Points on a hilly landscape, in no order, each with its height.
From any point a ball rolls to the lowest of the 2 points nearest to it. It stops when none of these is lower. Distance is the straight distance between rows; heights are no part of it.
K_914 h=293: [ 18  -9  17   7   2  -4  -6  -3  -5   0 -13 -13 -13  -7  10  17  28   5
   0  -1  -4   6 -11 -12   7   4  -5 -36  14   0  -7 -10 -11   3   8   2
   6 -11 -10  19  -5   2 -11 -12 -12  -2 -14  -3   3 -13  -6  -7]
K_959 h=710: [ -5   1   0   3  -6  -8   3   6  15  -1  -7  12  -4  13  12   4  17  23
   3   0 -30  -8  11 -22   6  20  -2  -8   3  10  -9   9   4 -10 -23  26
  17 -12   4 -11 -17  -2   8   9  -8  13 -10  -5   5  10  -1  -7]
K_410 h=376: [-20  12   9  27  22  -5  -2 -10  -6  -5  -7  10  11  -2  -5 -11   2  -5
  -5 -14  17   2 -14  32 -11 -21   9 -12 -27   0 -27  16  11  12  19   2
 -12  24  -4  12   4  -8   4  -8 -18  14  10   3  26   6 -13  16]
K_953 h=377: [  6   6   4   3  -3  15 -26  -1 -12 -27  -1  -8  -9 -24  -3 -21  -8 -18
   0 -11   8  11 -13   4 -12   0  -4  11   1  -7  19  -5   5  11  15  -3
   3  30  14   6   2   3 -15  16  -9   1   5  13  -4  11   3   3]
K_522 h=351: [ -6  16   0  -7  11  11 -22  -2 -14 -16   5 -11  -6 -11  -1 -26   0 -28
   8 -24  21   3   8  10  -7  -3   3  39  -1  -6  23  -1  13  20  26   4
 -19  25  19  11  25 -13  -8  10   4   4  16 -14   2  11  -4  -2]
K_955 h=453: [ -8   5   4  -9   0  -7  -4   7   6  15  -3  -1  -6   6  18  -4   3 -36
   8 -16  -9  16  15   3  22   7   0 -18   2  -8  56 -10 -16  18  23 -32
   4 -16  -4   8  -6  -8 -18 -21  10   1   9  -3  -9   6   0   8]
K_621 h=503: [ 26  -4  -8   2 -17 -12  -8 -16  13 -15 -25  -5  -5   5   3   3  -7   0
   2 -15  26   9  -6   3   2   8  13   5   7  -6 -14   6  -7  -3  -5   5
   6  -7  -6  -5  -4  10   5  -1   6  17  19 -12 -40 -15 -11   1]
K_677 h=303: [ 21  -5   6  -2 -29  14 -10 -16  11  -4  -8 -19 -12  28 -15  -2  -5  -4
 -11  25  -2  22 -16  -5  -8   5  -3   3   7   8 -12  21 -24  18 -11  -4
  33  -1   7 -30 -20   4 -19  20   2 -11   9  21 -30  21  35  -8]
K_521 h=666: [ 24  -3  14 -12  11  10 -24  25  28   8  -5  -7 -20  -7  29  -5 -12  -3
   6   5   1  10   9 -16   6  13   0  -1  16 -13  39 -10  16   9   3 -15
   9  -3 -13  24  -5 -15 -20  10 -16 -35  17  12  -5  11  -1  -4]
K_643 h=196: [ 20 -15  -5  13  -9 -22   9   0  22   3 -23 -10   0  17 -13   0  -1   8
  -3  17   6  16  14   3 -13  -6  -2  12  -8  -3 -12  16 -20   7 -18   2
  38   0   3   7  -7  -1   2  11  11   5  16   2 -33   7  12  14]
K_898 h=718: [-11   5   3  -3  17  -9  -4  11   0  15  -8   0  -9   2  28   3  12  24
   9   2 -10  -7   8  -2   4  -2  -1 -12  -7  18   5   8  22 -15   0  21
   9   4  -1   3 -11  -2   6  13   2   6   5  -9  22  -1   4  11]
K_884 h=347: [ 18  -4   6   2 -29  12  10   1  16   4   5   4   7  27 -25  -4 -12 -10
 -10  18 -19  13   9  -8   0  15 -14   7  19  -1 -20  13 -27   2 -28   2
  27  -8   9 -21  -7   2  -3  21   0  -4  -3  17 -10  23  14 -20]
K_902 h=483: [  9  19   4   3  -1  -7   0  12  12  13  -2   1   3  -4   0  17 -10  -1
   3  -7 -12  12   8   0  17   0   9 -13  -3 -11  29  -6 -13  21  26 -27
   7 -16 -24  11  -8 -12 -12 -11  -3  -7   4   6   3 -15 -16  11]
K_368 h=375: [  0   0  26  -6 -20   6 -10   6  -3 -30   0  11 -20   0  -9   1  -8   2
   7   0  19  -3 -34  -5  10 -14 -16   3   8  -8 -32 -14   5  18  22   0
  18   4 -24   5   9   3 -16  15 -21 -27  11   5   3   1  -3 -24]
K_790 h=244: [  0  -5  -2   1  -6  -9  -1 -14  11   1 -20   0   7   8  -1 -13 -11  10
  -7   4  -1  19  24  23  -6   9   3  14 -21   0  -4   6  -5  -7  -4   5
  20   7   1  -5  -7  -8   4  13  11  18  12  -6 -23   0  -7  28]
K_272 h=231: [ -8 -18   2  -5  -1   1   7  -6  -8   3  14   3  -1  13   0  -5   1  -4
   3  17   4   5   3   4  10  -9 -18   1   6  -5  20  -2 -14   1  -3  -1
  13  -8   9  11  19  11  -2   5  -7 -13   0   8  -6  23  16  -1]
K_693 h=639: [  1  19  11  -1  12  -9 -10  40  15  14 -14  -3 -12 -27   7   7  -5 -13
   2 -23   4   3   5  -8  27 -15  18 -29  21 -19   6  -9  24   1   9  -5
   2  11 -25  23  -2 -14  -4  -1  -8   3  44   2  12  -4  -6 -10]
K_847 h=772: [ 17 -29   4  -2 -25  12  13  17  19  -5  17   9   6  10 -11   5  12   0
   6  19 -21 -13 -20 -20  -2  17  -3  -6  -2   2  -7  28  -9  -6 -26  -3
   7 -20   2 -21 -11   9 -15  -1  16 -16 -21   4 -34   5  16 -26]
K_924 h=449: [ -7  -1  -8  -6   1  -2  13  21  -3  11  10   5  -7 -12 -17   0 -10   6
   9  15 -11  -7   3   7 -12   1  -7  52 -18  -4   9 -11   4  20  -5  15
   1  22  -7   6  31   0  -4  27   4 -25  -2 -19  18   9   7  11]
K_460 h=472: [ -3 -21  -6   0  -1   5  18  25   8  18  13   8  14  -4 -27   8  -4   2
   3  25 -12 -11  10   3  -8   8  -5  39 -28   8  -2  16  -9   3 -21   4
   1  19   5  -2  15   5  14   9  25  -8 -13 -22   1  -5   5  13]
K_497 h=445: [  0   2 -16   1 -19  -6   0 -24  -8  -1 -12 -15   4  16  -9 -30   7 -16
   3 -11  10   2 -10  15  -4   4  25   1  -5  11  14  -5  -2   0   5 -14
  -8  -9  20 -23 -26   3   4  -8  22  28   8  10 -21   4  24  12]
K_202 h=614: [ -6  10 -10   4   3   5  -1  -3   0  -4 -16  12  -5  -6   8   3  -8  20
  -3  -3  16 -18 -23   4  28  -6  18  -5 -19 -12  -4 -24  17   9  27  10
  -2  -5 -34   4  -1  -9  -5 -17   3   2  14 -15   0 -28 -14  20]
K_906 h=408: [-16  12 -29  -8  -1 -12  31   7  -8  20  23  10   1  34 -14   9   4   8
   7   3 -12 -12  13   4   0  -4   3  26  10  21  -6   0 -12   9  -7   5
 -15 -28   5 -12   4  16  12 -14  13 -13  -9  -7  24  17  18 -10]
K_861 h=441: [ -2  -2  -4  10 -20  13   6  -9   4  -7  13   7   6   8 -15   3  -5 -10
   4  10  -1   0 -12  15   1  -9  -5 -17   0 -12   8 -16 -26   9  10 -21
   4  -5 -15 -23  -2  14 -10  -8  -9  -6 -27  25   8  18  10 -15]
K_137 h=409: [  1  20 -24  13 -12 -14  12 -11  -1  14   1  -7   9   1   2   6  12  16
 -20  -1 -21  -8  -7  -1 -10  10  14   0   5  15 -26 -16  -4 -17 -15 -14
  -3  -5  -5 -32 -20   1   4 -20  -1  14  -8   9  21  -4  -4 -10]
K_715 h=565: [ -5   6  -1   8 -11   9  12 -17  12 -15   4  12  24  14   2   4  -1   4
   4  -5  -5 -15  -3   4  14  12  22 -14 -24 -11   3   2  -8   2  20   0
 -10 -16 -23   2   6 -12   1 -20  -7  11 -23 -19 -15 -19 -13   3]
K_48 h=201: [  8  -8   6   8  19 -10   5  11  21  18  -8   4  11 -12  -6  21   4  22
   5  16 -20   8  33  -6 -10  -7 -28  -7 -13   6   7  17  -4  -2 -28  -7
  21  -6   5  12   1 -24  26   5 -14   3   2   8  -6   4  -7   6]
K_245 h=237: [ 17 -19  18   6  -7   3 -12  -3  11 -17   8   7 -20  10  12  28  31   2
   7  14 -10   3 -22 -13  -5  10  -6 -38   4  -7   1   5 -21  18  10   1
  11  -6 -13  10  -6  12 -17  -4 -20 -16 -29   4   3  14   7 -14]
K_219 h=651: [ 12   0   5  -7   6  -7 -11  40  22  26 -24 -16 -14 -12  30   1   0  -4
   2  -7  -7   2  14  -9  16   4   7 -34  18  -1  25 -10  20  -2  10  -4
  -2  -1  -7  25 -17  -3 -11   1  -3 -10  31  15   4  -2   8   1]
K_879 h=361: [-12 -17   2   9   6 -14  10 -19 -16  -4   1 -15   7  17   6 -16  18 -13
   0  -4   4  14   2  14   6   7  20 -27  12   3 -20   5  -4  -5  -1  10
   2  -5   9  -4  -2   0  -3  -4 -21  27  13  -3   8   6  10   3]
K_2 h=373: [ -3  14 -18   3  10  -7  19  12   4  37  12  17   6  30 -20   9 -10  14
   3   1 -26   5  12  -2  -7   7 -12  27 -11  25  17  21 -11  12 -19   6
 -11 -20  16 -13 -13   4  26  -5  11 -12  -8   1   5  15   9  14]
K_653 h=598: [-10  14 -16   4   2  -1  -1  -5  13  13 -11  21   9   0   6  11  -5  32
  -1   0 -12 -12   1   7  21   4  18   3 -22   1  -6  -4  19  -1   4   7
  11 -15 -35 -25 -19  -8  -2  -6   3  10   0 -11  18 -19 -15  12]
K_548 h=310: [ -1  -2  -1  -1   8  13   3   2 -10  -8  -3   1  10 -16  -9 -12 -17   6
  -7  -5  19  -5  18   5   7 -16 -13  -1   2  -3  -5 -21  10 -16   9 -14
 -13   3   9   9  18  -2  23  -8  11  -4   0  10   2 -16 -10   2]
K_107 h=324: [  1  12  -4 -23   4  14 -15  -7  -3 -13  13  -8   0  -3   7 -15 -19 -18
  11 -20   4  12  14  -3  10  10  -5  33   7   4  34  21  10  10  24   7
 -15   6  23  11  12  -5   4  24   0   3  21  -4 -19  -7  -2   0]
K_471 h=254: [ -8 -10  -2 -26   6   0  -7   8  -7  -7   3  15   2 -12   8  -6 -28  -8
  16 -15  29 -10  28 -18  25  -2  -5   5  37 -20  -2  -8   9  -9  -7   8
  -5  -3  -1  13  27   8   8  -1   5  -3  23 -16   2  -9 -12  -4]
K_297 h=387: [-14  -1  -3 -26  18   3  -8  -7 -11  27  10   7   0   0  19   5 -12  -1
 -10   1  -8   0  16  -3  20   8 -15  17   8   2  20 -13   1  -9  17 -17
 -18 -10   5  10  13   1 -11  -7  23 -16   0  -7   9 -17  -8   3]
K_876 h=428: [-10  11  -6  -1   7  -1   3  11 -16   4   7   7 -13 -13 -21 -16   2  -5
  -5   8   4  -7 -20   1 -23 -14 -13  46 -11  -8   8 -31  -1  20  -7  -4
  12  25  -1   4  27   0 -13  14  -2 -34   1   4  28  23   2  -5]
K_341 h=270: [-11 -13   3   1   4  -1  15  -7 -15  -8   4  -1  10  -6   5  -9   7   9
  -5   3   7 -11  15   0   1  -3   1   0  -9  -3 -24  -9   4 -26 -14   9
  -2   6   5   0  15   3  17   6  12   6  -9 -16   1 -10  -2   6]
K_267 h=58: [-17   4  -8 -17  13  -3   0  -6 -26  21   8 -16 -16   4   4  22   0  16
  -1  13   2   4 -10   3  -3 -10 -10  38  18  13  -7   5   7  10   2  23
 -25  -2   9   4  18  13 -13   5  11 -22   8 -10  17  -7  14  -8]
K_380 h=517: [ 33  -4   0  -1 -19   0  -2 -27   6   2 -28 -28 -14   3  10   8   3   6
 -19  -3   9  14 -19  -6  -3  26   8   5   5   7  -6  11   1   5  18  20
  10  -4  -1  -9 -16   5  -7  12  11   5  15  -4 -40 -30 -13  -2]
K_495 h=309: [-16 -30   8   8  10   7  18  -1 -14 -21  21  11   6   2  -8  -7  25   2
   3  17   9 -24  -5   0   5   3   5  -7  -8  -6 -20   4   2 -11 -10  28
 -13   7  24  19  21   7  -4  -7   0 -10 -23 -15   7  11  15   0]
K_102 h=679: [  6  -2  -3 -12   4  17 -17  21   9  -2  10  -8  -8 -10  12 -26 -24 -22
  13   1   6   2  17  -7  16  12   1   0  22 -22  44 -13  22   8  12 -10
   5  -5   1   0   1 -14 -13  27  -8 -19  18  25  -1  14   4  -5]
K_664 h=341: [-12  11   8  -7  16  -3 -12   1  -3  20   9   4   0 -14  23  -4  -2 -12
 -21   1 -30   5  24  -2  -1  28  -1  14   9 -13  18 -26  -6  -5  11 -15
   6  19   3   2  12 -23 -25   3 -10  -4  -5  -3  37   5 -13 -10]
K_972 h=701: [ -9   3  -6  -4  -2   5  -4  12  16   8   1  10  12   9  -4  -7 -14   1
   0  -3 -25  11  27 -10   4  25 -10  -2  14   1   3  27  -2  -5 -14  17
  -1  -3  18  -9 -17  -5   7  25  -5   8  -6   7  10   9  -4   8]
K_890 h=335: [  8  26 -16 -11  22  -9  -4  14   4  41  -1  12   1   0  -6   0 -22  12
  -4  -3 -25  19  17   1 -16  -1  -6  31  -9  25  27  22   2   9  -9 -11
   1  -6  11  -2  -5  -4   7   5   9  -8   4   9   4   0  -1  19]
K_420 h=401: [  3   3   4  20 -12  10  -6 -16  -9 -27  -8 -20  -4  -7 -11  -9   5  -7
  -5   0   6   5 -27  23 -12   2  13 -15  -5   2  -7  -1  -2  12  16   5
   1  27   7  -2 -12   6 -12   8 -21  15  -3  22   9   1  13   1]
K_984 h=424: [ -1   9 -11   2 -12  15   1 -20 -16 -11   1 -17   6  -3 -14 -13  -3  -7
 -12  -2  19   3 -21  29 -13  -5  12  19 -12  13   9  -4  -2  -6  15  -3
 -16  19  20 -12  -5  13   1  -3  13  15   5   9  -8  -3  17   2]
K_808 h=300: [ -3   4   9 -19  -4   3  -6  -2 -12 -10  -4   8  -5 -11   8  10 -12  -4
  13 -23  28 -30   0 -28  29 -15   0   8  23  -4 -13 -17  20 -18  -1  15
 -13   2 -12   7   8  -6  18 -15   8   4  32 -25   6 -28 -15 -14]
K_405 h=151: [-14   0 -10  -8  13  18 -11 -21 -19  16  16 -17  -1  -6  -2  32   6  23
 -11  10  -9  -7 -18  -7  -1  11 -12  35   2  19 -16  16  17  -2  -4  26
 -37  -4   6 -15  -2  11  -4 -12   2 -16 -12  -3  26  -4   8 -11]
K_262 h=404: [ -3   5  14  -3 -15   2  -7  17   1 -18   5  16 -18  -7 -16  -7  -4 -12
  -2   2  14  -7 -39  -4 -16 -20 -21  22 -17  -6 -12 -11  -9  11   1  -8
  12  25 -11  11  14  12 -15  16  -2 -30   1   8   4  19  -1 -15]
K_832 h=486: [  6  -7 -21   5  -4 -24   6  15   2  -4 -20   5  -5  10   8  -8   2  15
  12  -8  17   1  -4  -4  -8 -11  22 -12  -1  -5   3  10   8  -4 -17   5
   9 -20  -1 -10 -18  14  16  -6   5   7  13  -8 -37   4  -1  18]
K_116 h=329: [  9  18  24  13   1  -2 -12  20   5 -16 -13  -3 -10 -24 -11   0   9   1
   5  -3  -2   1 -12 -15 -24 -19 -23  -7  -5   1 -15   9   7   3  -8  -4
  14  24  -2  19  -7 -16  -4  17 -22  -5 -12  22  16   8 -15 -15]
K_606 h=764: [ 11 -17 -17   1 -18   5   7   1   2 -17   9   8   6   0  -1   0  27  -6
   2  13 -14 -15 -30  -6 -11  20  23 -24   4  -5   7   5 -11  -4 -13  -1
  -7 -16   4 -17 -14  14 -19  -8   1   1 -35   6 -18   9  11 -13]
K_43 h=340: [-16 -24   0  19  14  10  14 -15   1 -17  34  12  26   4  -7  -7  18  -5
  -1   5   7 -22   8   3  -3   6  25 -14  -7   0 -21  17   8  -6  -7  19
 -42  -3  13  -6  12  15  -3 -18 -18   2 -28 -18   8  19  13   2]
K_218 h=407: [-20 -19   1  18   0  12  -4 -18  -7 -12  10   0   7  16 -10  -5  18 -23
  10   5  11  -4 -22  16   0 -11  -1 -35  -7 -11  16  -4 -17  18  13 -16
 -16  -1   3   0  -4  17  -4 -19 -25  -1 -21  20   1  30  21  -3]
K_314 h=415: [  3  19 -11  -9 -18  -7   2   6  -1  13  -2  -4  -3   6  -7   1 -16   3
  -8  -2 -20   6  -4 -11  -5   6  -3  -4  23   5 -15  -6 -19  -5 -21 -10
  18 -10 -11 -20 -11   1   4   8   5  10  -8  10  22  -7  -4 -13]
K_646 h=385: [-13   8   0  16   7 -23  14 -13 -21   2  11 -13   1   9  -2  -6   9   0
  -5 -12  16  11 -16  25  -4 -24  19  -4  -3   7 -22  11   3  -6   4   0
 -11   6   0   1   6   8  13  -5 -11  18  18  -5   9  -5  -3   5]
K_686 h=144: [ -2   0 -15 -20  -1  18  -6   4 -12 -11  14   2   2  -7   6  -8  -3 -13
   9  -8  -4  -3  -1 -13  -5   6   4   4  17   4   5  20   0  -2  -4  16
 -19   6  22   1   2  12   9  22  21   4 -22 -13  -3 -17   5  -4]
K_312 h=744: [  1   5  14  21   4 -10  14 -14   0   8 -14  -5  -9   2  -2  25  22  39
   1   6   4 -22 -18   3   3 -11  -7 -13 -25   4 -12 -14  16  -8  11   6
  -3 -15 -16   6  -9 -10   1 -31 -10   2 -13  -2   5  -5 -15   5]
K_454 h=466: [ -8  12 -21  -3 -11 -14  -4   3   1  -8  -9   2   2  16   4 -16 -19 -11
  12 -20  15   0   6  11   3  -4  28   0 -10  -4  14  -4   2   8   6  -7
  -1 -15   2 -15 -19   7  11  -9  18  20  15  -4 -24  -2   6  31]
K_886 h=582: [  0  14 -12  17 -12 -10  11 -23  27   5   1  11  15  19  -1  16   0  18
  -4   6 -15  -5  -3   6  10  17  24  13 -31   0   2  -3  -8  12  16  -3
   2 -27 -27 -15 -22  -1  -6 -19 -10   4 -12  -8  -3  -2 -13  17]
K_440 h=156: [-24  -4   2  -9  13  -5   4  -5 -21  15  10 -19  -3  -4 -17  21  -4   9
   7   7  21  -5   2  -5 -14 -28 -19  35   9   5 -29   5  15  -5 -19  11
 -26   7  -8   9  22   2  14  -5  23 -18   2 -17   1  -4  -4   4]
K_724 h=691: [ -6  -6 -12 -12  -7  17  -7   8   4  -6   7  -2  12  -1  -5 -19 -30  -8
  13   3 -12   6  23  -2  21  22  -9  -6  23  -6  19   9  16   8   3  11
   2 -11   9 -10 -12  -9  -4  35 -17  -2   6  30   5   5   9   7]
K_617 h=239: [ -4   6  10  -2  24 -12  -9  18   5   0  -3  15   5 -16   9   4  -5   5
  16 -12   4   6  10  -6  -9 -22  -5 -11  -9  -5  12  23  11  -3  -9  -8
 -15   1   3  24   0  -2  24   1  -4   7  -5  -9  -7  -8 -17  17]
K_354 h=295: [ -2   2   9  13  -1  -2 -12  19   2 -26  -8   4  -5 -16   4  -8   7   0
   9 -11   8  -3 -16  -5 -14 -16   3 -24   1 -10 -16   7  11  -8 -13  20
   3  22   5  10  -6   5  10  19  -8  17  -7  -3   8  -8  -5  -2]
K_545 h=382: [  7  24   4  -5 -25  -8  16  -4  11   8   7   1   4  26 -15   2 -23  -4
  -3   4 -13  17   3  -5   7  -5 -20   6  17   0 -11   5 -24   4  -7 -21
  25 -14 -15 -21   1   3  -4  20  -8  -3  10  27   6   7   0 -26]
K_248 h=386: [  0   8  -8  12  10  -3   8  -4  -1  27 -20   1   6   8  13   0   7  17
 -24 -13 -17   2  26   9  -3  14   2  -6  -9  18 -17 -14   9 -27  -4  -2
   1  -7   4 -34 -22  -9  14 -13  13  15   0  13  22  -8 -11   5]
K_174 h=288: [ -9 -13   1 -16 -19   2  11 -19 -11 -14   8  -7  -6  22  11 -16   4 -29
  -2  -6  13   2  -3  -2  10   1  -3  -3  25  -6   6  -9 -21 -15   5  -1
   7  -9  10   4  21  13  -5   9  12   4   7 -10 -17  -3   8 -17]
K_736 h=780: [ 14 -14   2  -3 -18  25  13   7   4 -12  20  -4  10   0 -25   2   5  -3
   8   9  -3 -10 -16  -9  -2  -2 -16 -16  14   2  -7  17   1 -16 -23 -11
 -11 -20   0 -16  -7   7  13   5   9  -8 -28  13 -25  -5   4 -32]
K_426 h=548: [ -3   1   2  -6  -5  16  -2 -21  -5 -16   4   3   7  16   6  -7   3 -11
  -3  -6   4  -5 -26  12  20  -2   8   6 -12   3  15   0  -5   2  33   4
 -16   2  -1  13   4  -2   3 -10   1  11   5 -14 -13 -21  -7   2]
K_520 h=261: [ -1 -14 -12   9   8  -9  -8  11   0  -7  -1   6  -6 -23  -2  -6  22  12
   3   1  18 -14 -17   1 -28 -21  23  -2  -6  -4 -26  16  15 -13 -31  18
   4  23   4  -1  -1  17  13  -2  16  15  -5 -27  -3  -2   5  13]
K_18 h=336: [  2   6  16  10  19  -4  -5 -10 -18   5 -15  -9  -6 -17  16   1   7  -3
 -30   2  -9  14  12  20 -28  12   1  -2 -20  12 -11 -23  -3 -21  15   0
  -1  35  22   0   7  -1  -7  -3  10  15  -5   2  14  -3  -7   4]
K_779 h=328: [-14 -16   2  -6 -22  -8  11 -20  -9 -17   7  -4   1  31  -1 -21  21 -29
  11  10   1  -3  -1  -4   9  20  11 -17  16  -3  -4   1 -15  -1 -14   3
  16 -14  14   3  -1  -1 -17   7  -1  23  -3  -2 -10  21  22  -6]
K_557 h=339: [  4  10  16  -7 -11   3 -15  15  -4 -23 -12   9 -17 -11 -10  16 -14  -8
  16 -21  30 -19 -16 -25  17 -25 -16  -3  12  -3 -21 -17  14   3  15   1
   2   1 -23  16   2  -8  -2  -5  -8  -6  24   0  -1 -14 -17 -25]
K_321 h=251: [ 35 -12  -1   2 -21  -1  -6   8  15 -17 -15 -14 -13  14   1   5 -14   7
   1  15  24  18  -4  -7 -15   0  -1   3  -1   2  -6  20 -13  16  -6  11
  30  -5   7 -15 -12  13  -5  10   5  -5  21  13 -50  14  32   7]
K_328 h=308: [  2   7  14   3  40  -8 -11   8  -9  17   0  10 -12 -20  21  -3  15  -2
 -18   2 -17   4  16   3 -21   9 -11   2 -14   1  15 -17  -1  -7   6  -9
  -7  24  20  19  11 -15  -5  -3   0  -6 -14   1  24   5 -16   3]
K_150 h=787: [ 12  -5   6 -12 -13  34  -9  18   4 -24  12   7   6 -17 -20   0 -24   0
  18  -2   0  -6 -12 -10   3  -3 -22  -5  16  -5  -2   0  14   1  -3  -3
 -12  -8  -1 -11  -1   3  17  20   2 -10 -15  22  -5 -12  -3 -16]
K_161 h=334: [  3  -5   9   5  -1  -2 -10  -7 -10 -11  -9  -7   1 -15  -2  -6  -2 -14
 -10  -8  13   8  -8   7  -2  -8   8 -23  17 -20 -16 -22 -17   3   6 -10
   4  10  -9  14  13  -2 -10  -8  -9  10   3  -5  13 -15 -12  -2]
K_616 h=532: [  8   9   0  -7   2   4  -9 -15  -7  10 -10 -15 -12   5  14  12  -2   0
 -10 -11  -8  14 -27   7   2  11   5   3   0  12   8  12   4   3  20   7
  -2  -5   2   2 -15   8  -8  -7  -1   7  22  -7  -6 -26  -6   3]
K_785 h=218: [-15 -11  -4   1  10  -8   0   7 -11  -6  14   7  11 -16 -19   4   0   3
   9   4  28 -12 -11 -12 -15 -30   8  17   3  -8 -37   3  10  -2 -32   6
 -13  18 -20  10  14  13  19 -12  18  -3  -9 -34  -3  -2  -8  10]
K_271 h=735: [ 17  -5  -2  10  -2 -11  23  -3   7   5 -14  -8 -11   6   8  13  36  37
   1  23  -6 -21 -11  -6  -7  -3  -1  -4 -26  18   0   7  20  -9  -6   8
  10 -23   1  -1 -15  -6   8 -17  10  -1 -11   2 -32   6  -4  11]
K_598 h=627: [-10  15  -4   1   7  -8  -9  17  -1   7 -16   9 -12 -14   8   9 -20  -2
  -2 -17  28  -8  -2   4  35 -12  23  -4   1 -14  -2 -26  19   7  22   3
   1   9 -21  11   6  -4  -8 -18   0  -1  49 -15  14 -17  -2  11]
K_4 h=290: [ -2  11  -8 -10  24 -28  -5   9  -3  21   5   4   4   8   6  -2  -7  -9
   6 -15 -10  28  18   3 -24 -12   0  -1   1  13  17  36 -17   5 -12 -20
  -8  -4  15   9   0   6  19  -1   4   8   1   0  -3   4  -8  12]
K_889 h=350: [  2  -9   2 -24  16   0  -1  -4 -13  26  -4  -3  -4 -16  11  -1 -17   0
 -12   0  20  -1  38  -8  10  -6 -25  18  21   5  10 -25   5 -26  -5 -16
 -11  -6  16  12  23  -1   9 -13  18 -19  14   0  -5  -8  -6  -5]
K_975 h=203: [ -1  -4  -6 -22  11  10 -14  -2  -8 -10   2   1  16 -21  13  -7 -13 -16
   4 -25  13  -5  29 -13   5   1  -2   6  37   2 -11  11  13  -1  -2  20
 -23  16  15   5  17  -1  23  15  14   8   2 -21   5 -25 -19   1]
K_336 h=349: [-11  -2   3  17  13   5 -10 -11  -6 -12 -19   5  21 -17  -9 -21 -16 -14
 -11 -20  28   5  11  17   0 -17   8 -18  -4 -17 -26 -12   6   7  12  -6
  -9  20 -13   9  19 -20   9 -11 -14  17  20  -5  12 -10 -16  15]
K_295 h=470: [ 16   8  -7   3 -18   9   7  -3  21   0  18  17   2   3 -17  20 -16   2
   8   8 -26   3  -1   5  -2   4  -9  10  -7  -2  13 -16 -22  24   2 -28
  19   0 -26 -25  -5   8  -6   6 -27 -22 -16  19  12  22   8 -15]
K_442 h=360: [ 11   5   2  18   5  -8  11  -7  -5  10 -25 -14   2  -2  14  -7   8   2
 -23 -13  -4   7  21  21  -8  10  13 -28 -17   8  -7 -33 -14 -15  26  -7
   2   0   6 -13  -8  -8  -1 -19   4  15   2  11  11 -14  -5  11]
K_769 h=501: [  8  24  -1   3   3   3  -5  22  15   5  16   9   3  -9  -8  10 -20   0
  12   1 -23   6   7  -8  12   1  -8  -6   6  -9  29   5   0  18   4 -27
   3 -13 -18  -8 -14  -9 -12   5 -19 -15  -9  30  18   9  -5 -14]
K_404 h=758: [  7  -1   0  14 -11  -3  14 -13  13 -13   4   0  12  -2  -5  12  29  10
 -15  12 -13 -15 -23   5 -20  18  31  -6 -25   4  -8  -1 -12  -8  -5   1
 -11   4  -5  -7 -10   6 -24 -22  -5   6 -33  -9  -7  -3   5 -12]
K_546 h=210: [ -5  -6 -28 -10   5  23  -7 -15 -23   8  14  -7   3   4   3  -2   0   3
 -13   1 -11  -3  -8  -3  13  24   2  12  19  14  -3   8   5   4   3  20
 -18  -4  18 -18  -8  14  -3  -2   9  -5 -14  -2  16 -11  10  -5]
K_705 h=152: [  2 -29  15  -2 -14  12   0   4   1 -21  15  10 -12   4   5  -1  11  -7
   8  18   7   0 -14  -9  11  -2 -22 -27  20 -19  -4  -2 -11  -2  -2   7
  14  -5   1   7  12  11 -12  15 -13 -13 -13   8  -8  12  11 -20]
K_136 h=423: [-15   7  11 -10  11   7  10  -8  -8  22   5   3   5  12  13   1  -2 -24
 -16 -12 -13   8  19  12  37  10   2  -6 -13   3  34 -11  -5  -1  36 -19
 -10 -13   1   3   3 -14 -15 -21  11  -6  24  -3   6 -11  -1  14]
K_602 h=370: [-26 -20  -4   8  12   4  10 -27  -6  -6  27   5  26  19 -10  -7  18 -23
   7   5  18 -11  -1  18 -12  -5  26 -25 -13   0  -3  -4 -12  -2  -6  -5
 -27  -4   6  -6  17   6  -7 -33 -11  13 -25  -7   8  26  26   5]
K_88 h=751: [-10   7   6  16  -4 -16  25 -11   3   7  10  -1  11  10  -9  19  19  19
  -3  12  -6 -12 -28   7 -16 -11   5  18 -24   2 -23  -1   4 -16 -16  -6
  -6  -2 -17  -4  -3  -1   0 -24  -3   3 -16  -7  -1  -3  -8  -2]
K_509 h=727: [ 16  -9   0  14   9   4   3  15   8   3 -23 -16 -15  -6  14  14  24  41
   7  14  -5 -16   2  -8 -12  -6 -10 -24 -14  18   6  11  29 -16 -15  22
  18  -7   7  -8 -25 -10  19  -1   2   3  -2   5  -4   7  11  13]
K_937 h=260: [ -1   0  12  -6  16 -10   5  11   8   8  14   7  15 -13  -4   4   0   0
   2  13 -26   8  22 -11  -8   3 -22   3   0  -7   3   2 -11  -7 -24 -19
   7   6   2  22  18 -13  13   8 -13   0 -17  -3  14   6 -14  -3]
K_560 h=285: [-10   5   4 -14  -9   3  -5 -16  -3  -3 -11  -3   3  11   9 -21 -17  -7
  -2  -7 -12  18  26   7  19  25  -4  22 -11   8  19   4   3   2  20   1
   6   8  12   3  -9 -17  -2  23  13  16  16  -3 -14   4  -2  16]
K_566 h=306: [ 22   6  17   7   9  -6  -6  13   6  -2  -8 -10 -13 -19   6   3   7   4
  -9  16 -19  11   1  -7 -28  -4 -26  -2  -3  -6  10  -5 -10   3 -14 -14
  26  18   5  15   8  -5  -1  13 -14  -5  -5  13   0  12  -1 -17]
K_455 h=180: [  3 -10  21   4  11 -16  -6   2  10   1 -16  -4  -1 -16   7  20  13  14
  12   1   5  -1  29  -9 -10 -27 -20 -10  -7   2  -9   8   4 -24 -21  -7
   7  -5  -4  24   8 -18  25  -7   5  10  -9 -16 -15  -5 -21  13]

Call two points neighbours if one is among the 2 nearest of the other. Go from one point of each pair to the other, from neighbour to neighbour, staying as low as possible. Name the highest point that can't be avoided.
K_267 / K_686 => K_546
K_643 / K_341 => K_314
K_455 / K_686 => K_116
K_341 / K_328 => K_297

For each start below, name every point that the ball comes to, in order.
K_295 => K_861 K_218 K_602 K_43 K_495 K_341
K_924 => K_876 K_262 K_368 K_557 K_808 K_471 K_975 K_686
K_902 => K_955 K_136 K_297 K_889 K_548 K_341
